Points, in no order, along strands that fork, close into loops and pass close to each other.
Points whose rows are less than 101 apart are linked; no others are. Some points are linked to none.
K987: 1 32 -30 -52 -43 -22 -10 43 -26 17 -19 13 20 10 57 5 46 -50 80 49 8
K454: 7 -29 -62 -4 -33 14 -37 12 52 -9 56 8 -39 -49 37 39 -53 47 -32 2 -22
K254: 1 14 29 55 -12 -19 6 -2 10 37 33 68 -2 -10 5 21 67 -40 -21 52 -10
K158: -13 26 -11 -26 -33 -10 -1 38 -50 22 -42 -6 -9 39 39 5 38 -67 88 64 13
K635: 23 -22 25 -35 10 3 -25 -67 22 -46 12 -19 -21 40 22 13 20 -5 9 -7 12
K557: 45 -25 30 -46 20 -4 11 5 9 -15 18 -18 10 -48 -23 -11 -18 23 -55 -38 -5
K332: -29 -1 -40 6 -15 14 -12 -11 -18 -4 -16 -15 -23 48 22 9 4 -34 18 0 33
K951: -21 31 -6 -6 -2 -19 32 -20 36 58 6 25 -2 24 25 19 51 8 -17 -49 -33
K968: 7 3 31 -2 42 20 -26 9 24 -39 64 16 -26 -61 -35 2 -71 6 21 12 2
K290: 57 -54 -14 28 -12 8 -7 25 15 -17 -45 -29 25 82 64 -12 -16 61 -10 36 -42
K372: 34 -15 -13 -19 -8 -8 55 51 7 9 -19 -16 45 -48 1 -3 -48 57 -55 -39 -31
K386: 1 -44 43 -41 -7 -6 41 -9 44 22 7 -11 -32 -7 -5 0 15 -27 -39 -3 -30
K982: -12 -47 -43 -10 -27 5 -20 1 52 -13 26 -19 -47 -15 49 13 -41 28 -19 15
 -38
K494: -18 19 -13 -31 -6 6 1 -16 -50 26 -81 -9 20 34 -40 -23 12 -63 25 8 80
K475: 28 47 55 17 10 -22 12 -4 -23 -23 -20 -36 12 28 -53 21 11 5 44 -28 -22
K714: 29 -56 -18 -28 -33 4 -5 23 -7 -38 -61 -82 -11 30 14 -5 -63 41 18 14 -24
K139: -21 14 25 -9 30 18 -9 -1 8 -18 54 25 -6 -46 -40 -30 -53 0 39 -1 42
K11: 11 25 27 69 16 -7 -18 -11 1 16 21 41 -9 18 17 35 60 -24 -10 39 -18
K86: -10 52 -22 -13 -35 10 7 17 8 -1 4 -31 -11 16 -7 52 -1 22 77 -20 -12
K49: -19 55 24 22 2 -17 28 34 31 51 39 60 8 -50 0 31 83 38 10 18 -39
K275: -53 -23 -45 -44 -18 36 4 9 40 20 60 19 -23 -46 10 -19 -28 -10 -14 -12 26
K285: -1 -6 -42 -10 -35 -11 0 18 -41 34 -65 1 19 -22 -78 -34 -6 -21 -40 -27 58
K535: 32 -29 24 45 11 -9 -11 -21 4 -19 -3 -13 -4 -1 17 -6 -31 -8 -19 7 -27
K203: -6 62 45 12 15 -21 27 6 36 37 26 41 21 -24 -16 38 59 37 21 -30 -57
K974: 39 -27 -51 -15 -33 4 -18 16 52 -19 38 3 7 -49 21 14 -71 73 -41 -19 -26
K28: -17 31 4 -2 12 7 -6 -39 7 -25 -5 -43 -18 59 19 48 31 -7 50 -37 -8
K200: 24 -4 -33 -14 23 20 -46 19 -42 1 51 23 8 -41 0 1 23 -17 -44 20 71
K923: 22 -21 94 18 16 -29 39 -38 37 -18 -6 8 -11 32 -10 -7 -35 -35 -4 18 -41
K448: 30 45 35 55 8 -19 -17 -28 -7 -7 38 65 36 26 -8 41 55 -25 6 7 9
K488: 45 -8 -20 7 19 2 -49 -10 45 -26 12 12 -20 22 49 46 27 64 -43 9 -41
K892: -13 28 15 36 -14 -6 2 25 -65 14 -47 -17 6 6 -60 -19 -3 -20 55 41 23
K412: -26 16 37 20 29 -4 50 11 68 9 15 12 -3 -27 21 -3 -46 40 7 -36 -82
K857: -51 -8 -27 40 56 -3 -14 -46 26 -8 27 45 26 -8 45 -47 -25 10 -34 -50 -8
K713: -5 8 -27 -15 -16 -30 11 -56 5 8 -15 32 32 30 0 -33 9 1 -49 -54 20
K292: 59 -25 3 13 37 3 -61 -16 7 -61 -13 -11 -19 39 56 28 30 45 -27 22 -29
K569: -40 5 -86 30 -65 5 -7 59 -40 39 -29 20 3 -34 -11 -30 -3 -13 10 38 50
K407: -77 -14 -31 -28 25 26 2 -45 -17 0 -49 -41 -9 9 -11 -48 -37 -42 40 -21 29
K872: 0 -2 3 42 56 16 -4 11 1 -25 29 -8 34 -54 13 -11 -36 37 -19 -26 -27
K793: -24 55 69 -19 58 17 2 -17 -27 -3 4 1 26 -12 -6 0 51 2 102 10 7
K43: 38 -67 -11 26 -20 6 0 19 -11 -35 -68 -69 2 45 27 -24 -69 36 18 48 -16
K180: 35 -44 40 7 53 0 14 -16 21 1 8 13 19 -37 22 -27 -3 -15 -74 10 -12
K701: 24 40 -11 -47 -38 -20 -16 45 -30 10 2 41 24 -14 17 22 45 -31 75 58 27
K380: 82 -48 21 -64 -39 -8 -9 -24 1 -37 -23 -50 -17 29 -22 -2 -14 21 -15 -1 13
K423: -63 -15 -28 41 -21 -21 16 -43 5 21 -53 2 4 57 3 -33 -16 -36 -6 -21 -20
K507: 0 -28 -12 31 -60 -18 -32 -60 33 -39 7 3 -35 46 29 3 -50 -10 16 15 -18
K770: 77 -51 -7 19 -54 -19 2 -2 23 -7 -37 16 36 77 38 -5 -5 47 -42 38 -33
K469: -22 -1 -60 -31 -4 8 -22 23 -43 15 -23 -9 -16 28 14 0 20 -37 -13 16 72
K243: 4 5 37 -6 80 18 -4 3 36 -30 34 -6 18 -57 2 11 -32 41 4 -27 -54
K619: -15 41 -34 82 23 8 -35 38 -45 -28 -24 -33 14 -16 -32 -3 -49 38 33 -11 -7
K384: -5 0 21 27 -37 -20 9 -37 -8 -10 -21 -15 -16 56 -32 -3 -22 -48 34 -8 2
K576: 70 -22 71 -32 35 1 35 -13 6 -41 -23 -42 41 -7 -7 -1 -34 47 -9 -13 -11
K84: -43 54 -18 -26 -14 -11 27 -7 1 18 -23 60 53 0 -41 -39 3 -10 28 -39 42
K269: -62 -27 -3 -15 13 3 11 -51 -4 -4 -81 -61 -18 46 -14 -30 -29 -40 38 -25 1
K316: 7 -23 32 20 -49 -20 3 -47 58 -21 19 30 -49 37 9 24 -39 -26 18 31 -47
K10: 13 -3 60 0 25 0 16 18 12 16 -14 -56 -34 3 -14 30 45 -22 21 17 -51
K773: -29 13 -78 -12 -23 19 -21 64 -38 24 -8 -1 -32 52 66 34 42 -25 19 35 25
K257: 83 -25 -1 -16 -29 -26 -33 -24 6 -27 13 11 -14 24 -4 27 12 19 -61 13 9
K12: 36 6 42 52 29 -9 -7 32 4 18 34 23 6 -48 -34 26 6 -1 -13 22 -47
K38: 47 7 -16 38 -8 -6 -31 54 -39 5 -2 -10 -45 17 1 40 28 16 -52 7 -18
K504: -61 -16 -14 -7 16 41 0 -7 -42 22 -47 -47 -26 -5 -26 -51 -25 -47 40 13 37
K898: -47 46 9 -19 31 5 20 -29 38 21 50 75 29 12 19 -13 37 -14 15 -34 14
K916: -15 -27 -37 -24 14 12 15 -5 51 -31 56 24 5 -55 21 -41 -76 38 -49 -39 -10
K400: -31 63 -6 -7 6 -9 2 -37 5 17 16 67 47 25 35 1 51 -27 18 -17 32
K815: 10 -4 14 7 -36 -15 60 41 29 9 0 -11 26 -35 -28 -5 -68 33 -29 -35 -55
K910: 46 18 -4 -29 -62 -5 -8 37 -19 19 29 37 -1 -18 -31 44 28 -31 3 52 35
K775: -6 22 15 -47 34 30 -5 -8 6 -12 27 -26 0 -42 -14 17 2 36 17 -40 8
K497: -36 39 -13 22 6 0 3 -5 -33 3 -44 30 64 -26 -49 -41 -6 -9 42 -18 47
K541: -17 38 -12 30 62 19 -38 4 -33 -23 -9 -21 6 36 29 24 47 13 24 -22 9
K871: -30 29 -15 24 41 11 -19 -3 -61 7 -11 8 42 -33 -15 -40 21 3 37 0 47
K824: -33 1 -5 -45 -9 -7 45 10 45 26 30 30 8 -32 -20 -48 -17 11 -46 -60 -12
K90: -5 20 22 24 -28 -22 49 30 36 22 21 18 7 -23 -4 -4 -55 26 8 -38 -76
K852: 21 -37 15 -25 29 9 53 25 35 -13 1 -25 32 -58 34 -9 -49 71 -51 -19 -33
K585: 4 -67 -10 -31 -32 -16 34 -1 -5 28 -23 -27 -2 9 6 -43 -4 -20 -77 -5 5
K790: 24 38 24 60 1 -14 -6 24 -2 4 15 8 4 -15 -30 40 17 12 21 8 -40
K486: 10 -35 10 -24 -2 -4 9 -8 12 23 -5 -29 -37 29 27 2 51 -29 -51 -1 -17
K390: -49 -34 -31 -42 21 20 8 -21 -12 -2 -19 -59 -27 -1 8 -32 -18 -7 1 -28 11
K795: 71 -46 33 -46 -51 -16 -7 -33 37 -32 -16 -44 -9 55 -9 17 -19 10 -6 16 -27
K437: 29 -10 -43 25 -39 -19 -12 43 -41 7 -35 -26 -18 14 -15 9 -15 20 -50 2 -17
K471: 12 -37 -37 -29 3 10 -28 31 -35 -26 -23 -54 -64 23 21 11 12 17 -33 2 6
K345: 2 -17 1 -63 26 18 -9 -63 -12 -27 22 10 10 5 -15 -37 -4 -16 -29 -29 75
K527: 45 -18 -14 -8 -42 -3 -12 37 -26 -12 -39 -62 -31 15 -46 25 -34 15 -19 5
 -7
K381: 24 -75 30 -9 42 25 50 7 23 -18 -18 -36 33 -33 57 -23 -39 56 -33 31 -15
K338: 58 -33 4 -16 -16 0 -13 7 13 -12 15 -2 -29 -20 -10 35 14 1 -47 31 -8
K679: 60 -60 -36 -32 -42 6 -37 29 -2 -51 -38 -70 -38 43 9 5 -41 53 0 20 -11
K566: -1 -11 -2 -27 -1 12 -4 -37 -9 -13 17 -11 7 -7 -21 -12 -13 -26 2 -15 38
K68: -39 18 10 26 -24 3 19 24 8 44 32 13 -9 -30 0 2 37 -9 32 12 -29
K811: -20 44 31 12 -27 -20 24 37 -16 48 17 61 31 -69 16 -6 84 26 31 23 -11
K281: -5 67 -16 -14 -1 7 -6 -15 -1 -21 -11 -43 -23 51 13 62 22 44 50 -54 -25
K330: 67 -21 76 -42 35 -9 24 -23 31 -41 -30 -37 25 17 7 16 7 39 -8 -8 -42
K317: -40 -1 -14 22 -36 -1 -4 20 -36 15 3 14 -4 -49 -7 -27 -22 -18 62 66 51
K973: -8 39 35 -21 77 24 -4 -32 -30 -11 2 -17 20 -2 -12 -11 38 -20 51 -23 39
K395: 6 5 34 11 -15 2 18 46 18 37 -1 -32 -43 -19 -23 50 31 -19 20 50 -61
K51: -69 -29 -12 20 19 29 5 14 -42 42 -26 -32 -12 -53 -15 -61 -24 -34 45 33
 26
K434: -7 43 27 -12 -35 -23 35 61 -29 37 12 32 25 -71 -26 -9 55 46 26 18 17
K805: -70 36 -21 -16 23 12 17 -48 34 10 37 33 23 5 28 -24 5 20 12 -76 4
K45: -6 11 -23 -38 -30 -2 26 24 -42 52 -29 -12 27 -13 -67 -29 19 -18 -36 -28
 54
K863: -63 -3 -19 14 -16 18 1 44 -53 23 -10 -21 -2 -65 -2 -48 -30 -6 84 54 38
K814: -9 15 68 -23 32 22 5 -12 18 11 7 -33 -30 13 -9 43 43 -22 77 18 -24
K774: 51 -33 50 -37 24 6 40 11 -17 -12 -13 -44 35 -49 -30 -13 -58 13 -34 -7
 -12
K490: 15 -17 -4 -21 8 5 -4 -10 -15 19 14 7 -16 17 22 3 56 -34 -47 15 36
K975: 72 -57 19 -33 -40 -15 2 19 -22 -13 -32 -63 -26 10 -40 -1 -49 2 -20 33 -7
K401: 35 -76 -26 -27 -33 -9 -3 12 -21 12 -31 -37 -24 25 -3 -41 15 -13 -79 11
 26
K546: 20 33 29 52 -8 0 -13 63 -12 39 -1 -12 -46 0 -6 69 63 -5 24 62 -47
K366: 8 -15 81 31 1 -23 21 -47 -2 -3 -12 -1 -17 43 -25 -10 -19 -54 20 8 -19
K948: 0 34 67 -22 6 -14 37 -12 -10 11 -11 -24 3 17 -58 2 9 -17 41 -17 -13
K388: -40 21 -36 -19 15 26 2 71 -27 25 -26 -66 -41 0 1 23 34 16 38 -22 -12
K102: -10 14 10 -41 -47 -10 43 34 -19 54 -3 2 24 -25 -59 -15 36 -17 -1 -5 16
K780: -14 -51 37 -52 -12 -5 61 19 34 37 9 -15 -29 -26 -28 -41 -40 -25 -38 -13
 -25
K192: -14 58 -16 -17 -42 -21 14 -9 -12 22 5 78 59 22 -2 -14 22 -21 15 -17 50
K336: 26 -12 37 58 25 -8 -20 -28 5 -18 10 12 -10 10 16 14 6 -39 -12 28 -13
K189: 16 53 27 66 9 -25 -26 -59 -9 -22 11 46 29 44 15 33 29 -14 14 -19 -2
K832: 32 -41 35 1 21 -4 35 10 -5 -21 -22 -4 53 -29 -7 -38 -69 17 -41 -7 1
K383: -42 -31 -43 -15 -10 15 -13 -11 27 -14 44 28 -18 -33 4 -31 -61 -2 -27 -21
 15
K134: -29 -1 -21 54 -43 -37 28 -38 -9 22 -81 8 17 60 -27 -30 0 -46 0 -23 -6
K667: -14 -44 -54 -31 5 27 -15 70 -45 5 -27 -59 -68 0 2 -5 -3 15 -31 -3 8
K907: -17 23 -19 -12 -28 23 -1 35 21 10 30 -26 -40 -18 -12 52 -2 12 61 16 -22
K532: -28 -25 -25 -61 23 28 -2 -11 33 -4 12 -56 -31 -2 32 3 16 9 -7 -22 6
K742: 38 -8 -2 -11 32 1 -32 -10 5 -62 -6 -49 1 6 15 11 -27 59 0 -27 -17
K666: 3 9 8 -43 -41 4 16 -20 8 4 13 1 -14 15 -16 24 22 -40 14 4 28
K246: 0 -15 83 38 26 -31 45 -26 27 -18 -3 21 19 3 8 -34 -44 -17 -17 -13 -50
K947: -6 29 -28 -11 0 -6 -3 -35 48 24 15 24 -10 19 47 42 47 30 -41 -40 -29
K787: 52 -48 31 15 45 2 -24 18 -2 -46 -22 -26 -8 31 53 1 5 24 -36 54 -42
K74: 15 -14 -30 2 -23 -9 -27 -27 37 5 4 12 -39 41 58 30 31 23 -38 -6 -20
K726: -14 12 19 19 -18 -10 7 8 -16 34 16 49 11 13 2 -4 51 -55 17 40 27
K530: 44 -23 -11 -8 46 -3 -19 -9 -48 -14 -14 2 27 -11 -20 -41 9 3 -75 -18 44
K698: -4 -11 13 -4 34 21 -30 -13 49 -35 70 50 -16 -54 -1 4 -55 11 -13 11 -5
K577: -5 55 -23 68 2 -21 -36 -53 -12 -32 8 37 16 65 30 40 12 -7 29 -19 13
K716: 7 -22 23 5 67 10 -7 -5 -11 7 38 32 26 -64 -15 -38 -9 -12 -60 -13 13
K7: -30 20 12 -56 -17 -5 53 -10 51 60 18 32 -4 18 7 12 55 2 -5 -37 -19
K822: 5 45 35 24 -44 -20 2 22 -55 7 -28 -2 12 -6 -25 11 20 -13 101 48 8
K581: -90 6 -12 21 2 10 25 -12 12 21 18 36 -4 -7 21 -37 -7 -37 36 -13 10
K636: -23 5 -51 6 -24 7 -12 41 -64 38 -2 16 21 -40 -18 -32 18 -29 -17 40 68
K120: -13 16 29 -27 -23 -3 19 9 5 34 34 73 11 -18 -2 -20 39 -37 20 33 36
K879: 21 -62 65 -18 36 -2 37 -11 41 27 -5 -29 -24 -26 19 -3 4 -23 -36 23 -64
K865: 28 24 35 48 31 -5 -21 8 27 -8 61 59 25 -51 -22 27 -1 15 -43 17 -36
K840: -4 15 -35 47 12 0 -15 39 -28 -22 -23 -49 14 -27 -13 -2 -52 29 3 -21 -31
K586: -26 5 -25 -85 -17 10 21 -45 48 -17 11 -18 -12 24 -1 7 5 30 9 -81 -9
K943: 3 10 34 12 37 -1 -21 -47 41 -21 65 78 -8 -5 5 27 23 -34 -11 32 12
K680: 27 -35 -34 18 -43 -11 -10 -2 10 -27 -15 -21 13 -10 0 -18 -85 36 -23 -2
 -17
K862: 58 -50 21 -29 -42 4 -1 16 12 4 25 -13 -46 -44 -47 35 -34 0 -41 46 -1
K516: -1 25 -14 4 -40 -10 -4 26 -52 19 -52 1 0 63 0 19 34 -73 47 48 43
K48: 48 38 -4 -31 -73 -19 -23 34 -15 4 20 45 14 -1 -1 46 28 -22 55 62 39
K946: -79 4 -2 -9 29 11 27 -48 43 13 30 13 -12 16 33 -39 -3 -21 19 -42 -11
K82: -31 16 -84 35 -8 24 -52 -2 -20 -12 33 21 15 -25 18 0 -25 15 -5 -7 53
K518: -14 -12 -94 -3 -29 23 -35 49 -39 2 -4 20 -24 30 50 20 26 -28 -20 37 57
K297: -47 5 -87 43 -36 18 -25 29 -14 3 25 6 4 -40 7 -7 -33 20 0 0 23
K664: 82 -45 31 25 12 17 13 40 23 -24 -48 -19 30 56 54 21 0 84 -5 49 -30
K844: -36 9 23 -74 4 9 55 3 41 43 34 27 -5 -22 -30 -24 37 -5 -18 -48 6
K915: 2 18 -26 -30 -23 10 -25 -18 -44 -9 11 43 35 -9 -23 -21 -36 -54 41 37 99
K3: 8 61 -18 53 30 -3 -41 7 -42 -28 2 11 31 3 0 24 22 28 23 -5 17
K110: -4 2 -87 0 9 25 -44 -13 -24 -33 17 5 0 1 17 -7 -19 19 -20 -21 66
K421: 17 43 25 8 23 -9 -12 -49 46 -28 40 37 -3 13 6 62 25 23 10 -7 -29
K528: -7 -17 -5 24 3 8 1 28 -28 27 -1 -33 -4 -54 -41 -29 -24 -29 -14 15 0
K568: 14 -3 -3 -4 32 17 -25 2 -5 0 54 19 6 -65 -15 -25 -6 -5 -46 2 41
K287: -23 -10 -78 45 -32 -14 -34 16 -49 -10 -38 14 -62 90 53 14 8 -12 -23 14
 27
K483: 8 -45 -27 -18 -17 -11 3 -13 22 24 -4 -15 -40 44 60 4 44 4 -67 8 -24
K986: -27 16 -42 -20 -23 -31 25 -48 -8 28 -46 19 34 54 -3 -16 46 -20 -43 -53
 25
K887: -40 -15 -52 -6 26 35 -20 87 -51 13 -28 -66 -53 0 2 12 7 31 1 -8 -13
K812: -36 7 -66 -25 -19 -6 8 -30 -16 22 -87 -1 10 59 -7 -20 38 -29 -26 -37 53
K539: 0 22 -6 -30 -52 -14 24 64 -31 47 3 -4 7 -49 -24 -1 55 18 24 19 16
K62: 50 14 -3 -8 -78 -2 -10 28 -1 21 25 5 -24 -8 -45 56 -3 -7 -1 22 15
K592: -25 16 18 -4 61 2 1 -46 -36 -14 -24 -41 11 31 -6 -12 17 -24 32 -37 13
K138: 35 -14 23 -31 -75 1 13 33 14 20 33 2 -42 -30 -79 46 -18 -18 -2 25 7
K995: -40 10 18 3 33 8 -1 6 -20 10 26 10 19 -43 -18 -31 -2 -7 57 5 32
K830: -14 21 -18 64 -22 -31 9 -21 -46 25 -74 19 26 44 -47 -31 38 -60 -5 11 30
K663: -37 50 -32 57 9 -4 -44 -48 -12 -39 0 31 29 41 29 5 -10 -24 46 -18 44
K749: -4 -8 8 28 38 -5 15 4 -3 -14 10 -4 46 -48 -8 -40 -69 23 -26 -40 -15
K461: 39 -59 44 14 59 21 10 11 17 -26 -26 -36 15 -17 59 -1 -10 39 -33 52 -31
K572: -10 -11 -21 25 21 24 -53 -21 7 -58 25 -39 -37 6 30 13 -35 4 31 5 2
K350: 13 -13 -33 13 19 -2 -9 -3 -62 4 -62 -12 19 -22 -55 -51 -11 -15 -70 -12
 57
K703: 28 -49 -48 -17 -41 9 -29 -3 58 -12 3 -28 -38 10 67 20 -43 60 -8 23 -44
K307: -19 6 56 8 67 6 37 19 64 -1 35 18 12 -55 8 -5 -44 38 -12 -18 -52
K194: 20 -8 -22 8 17 13 -35 9 -20 11 29 28 -10 -17 16 16 55 -37 -51 34 55
K607: -21 20 28 3 -29 -2 11 39 21 47 21 13 -12 -34 0 31 52 -13 44 56 -25
K367: 22 4 31 -18 55 15 -25 -16 7 -35 24 -26 3 -16 -2 29 1 22 0 -25 -20
K341: -58 15 -13 50 69 6 -16 -40 -4 -18 18 29 44 -6 11 -47 -12 -2 -5 -37 11
K430: -61 -3 -2 23 -23 14 29 9 27 45 29 32 -18 -7 9 -27 -2 -20 24 3 -23
K2: -14 61 -10 67 35 1 -43 3 -54 -39 -7 -16 28 -1 -33 7 -18 23 77 -20 9
K455: -9 -17 11 17 29 -4 -8 -17 74 -6 60 68 -17 -40 28 -13 -32 -6 -50 17 -25
K266: 31 13 11 -16 -1 -13 12 -5 -3 -1 20 20 41 -24 -41 -3 -5 17 -49 -51 7
K796: 32 -28 65 -40 42 2 36 -32 73 -31 -11 -19 5 13 32 22 11 52 -20 1 -78
K368: -35 14 -22 -31 1 38 1 49 17 16 21 -73 -53 -21 -1 41 8 11 49 -5 -21
K732: -37 25 -15 62 27 -17 -18 -62 -6 -21 -15 45 48 30 -1 -32 -20 -18 3 -34 26
K463: -7 33 43 24 44 -3 -2 -15 24 0 71 82 7 -45 -20 6 26 4 1 12 -6
K702: 28 59 38 69 -18 -26 2 3 -14 -3 6 -14 10 30 -35 52 19 9 37 -9 -53
K467: 48 -63 -29 -26 -8 11 -46 40 -30 -32 -30 -51 -42 50 23 -9 -11 29 -33 22
 -4
K17: -45 2 -90 34 -60 9 -7 65 -28 42 11 8 -3 -40 -10 -12 -20 14 -11 12 25
K890: 11 7 -29 -41 10 5 -12 5 -74 12 -53 -14 7 41 -15 -9 31 -59 3 10 75
K747: 11 24 -5 -31 4 -21 35 13 23 29 30 30 35 -25 -42 -17 -19 41 -48 -64 -19
K803: -6 -9 35 54 -29 -23 20 -8 45 -5 12 16 -36 21 -1 20 -48 -11 18 20 -64
K542: 21 -34 20 37 -4 -7 5 18 -15 12 -3 -25 -5 -18 -15 -19 -37 -21 -37 24 -22
K640: 28 -17 -16 -3 -8 -3 -5 -10 39 -19 41 40 24 -36 14 -3 -56 53 -54 -35 -22
K313: 30 -21 9 16 67 -15 -13 7 -62 -6 -34 -15 24 15 4 -35 38 10 -87 -22 15
K54: 86 -35 2 27 -50 -27 -33 -28 27 -13 -6 25 2 37 23 18 -4 20 -56 30 -28
K977: -34 -15 -8 48 44 3 -8 -20 52 2 51 51 4 -46 43 -23 -24 9 -46 -11 -25
K33: -21 32 50 -26 13 9 5 -44 7 -18 7 -21 -13 44 -1 47 24 -33 80 -14 -15
K85: -93 -17 -34 35 1 0 20 -33 15 24 -20 11 0 8 3 -60 -43 -43 20 -12 -1
K549: -14 22 -16 51 -36 -31 -5 -1 -48 21 -61 21 6 74 -6 -14 41 -67 17 32 32
K942: -29 -18 -1 -88 7 32 8 -39 45 -20 23 -24 -24 13 8 3 2 7 7 -55 22
K182: 40 -55 -1 37 -34 -5 -41 -26 25 -63 1 -16 -17 35 34 -3 -72 19 19 44 -14
K826: -4 7 -21 16 -39 -15 2 -19 -32 -5 -41 -27 -21 48 -14 10 6 -25 21 -6 11
K932: -46 48 -72 -24 -1 22 -26 47 -28 14 -19 -6 -4 34 62 26 40 -11 46 6 17
K355: 8 5 -63 -45 -3 27 -30 -7 -9 -31 28 -7 3 -30 -21 0 -27 30 -17 -56 44
K626: -4 -65 11 -54 -12 -4 56 3 8 25 -28 -40 7 -27 -20 -57 -36 -14 -47 -23 -8
K227: -10 41 82 37 -20 -19 21 11 -33 5 -9 12 -3 -21 -16 -9 27 3 95 43 -1
K47: 10 17 10 8 32 12 -34 -51 41 -29 43 49 0 8 30 45 35 4 -11 8 1
K18: -38 61 -46 -19 43 26 -27 25 -29 -13 -7 -12 8 37 46 28 46 4 46 -30 23
K804: 7 46 49 -11 44 -3 11 -29 47 7 25 30 -6 1 -6 51 64 12 -2 -5 -52
K14: 19 33 -14 47 -8 -4 -28 63 -14 26 13 1 -41 3 18 65 47 8 -1 39 -30
K59: -1 53 86 -20 8 -13 54 2 7 11 16 34 21 4 -60 -3 23 -1 52 -17 -5
K928: 10 -15 18 85 -45 -46 22 -7 6 0 -28 -10 -5 27 2 2 -59 -22 8 7 -70
K625: -5 12 -18 -64 12 26 -16 3 26 -31 48 -11 3 -49 -23 12 -26 42 -6 -54 7
K337: -26 25 -52 -20 -30 11 2 -23 -29 15 -96 8 35 37 -28 -5 24 -43 8 -25 78
K170: -36 -9 17 -2 58 1 9 -51 -14 -19 -63 -51 14 35 -20 -41 -4 -17 27 -42 -7
K662: -1 41 50 -15 -27 -7 29 10 4 6 25 52 16 -16 -33 8 17 -2 44 14 14
K503: 54 -81 21 17 -14 -2 -21 -19 13 -64 -30 -54 5 45 24 -19 -77 16 23 62 -7
K765: 23 -66 58 -21 66 23 28 -2 16 15 -9 -27 -16 -38 21 -20 -11 -20 -64 28 -34
K560: 0 -6 -25 -51 6 -4 -2 -59 -10 -8 3 29 37 29 -23 -45 23 -9 -64 -64 64
K156: -27 48 77 18 20 -3 13 2 -10 1 10 23 1 -27 5 12 53 5 99 45 -12

A fork is a point with three links, a tip a point with one. Leave the first point through the second and follow the links. Name the first fork or tip that comes.
K266, K747 => K74
K471, K667 => K395
K890, K494 => K666
K49, K203 => K11
K488, K292 => K243
K636, K569 => K367
K664, K290 => K581
K910, K62 => K664

A tip is a point with one link. Name the tips that can be reached along the links from each point below, in the order of the rows.
K987 => K795, K664, K528, K313, K928
K982 => K275, K703
K592 => K892, K317, K586
K852 => K401, K742, K636, K796
K332 => K666, K246, K840

A piece is all that can be reached along the links. How many separate loops has the piece of each point below (a circle has one, a figure eight two, a Y none), and how many tips (points with one link)?
K47 => loops 0, tips 5
K345 => loops 0, tips 3
K780 => loops 2, tips 4
K822 => loops 0, tips 3
K383 => loops 0, tips 2
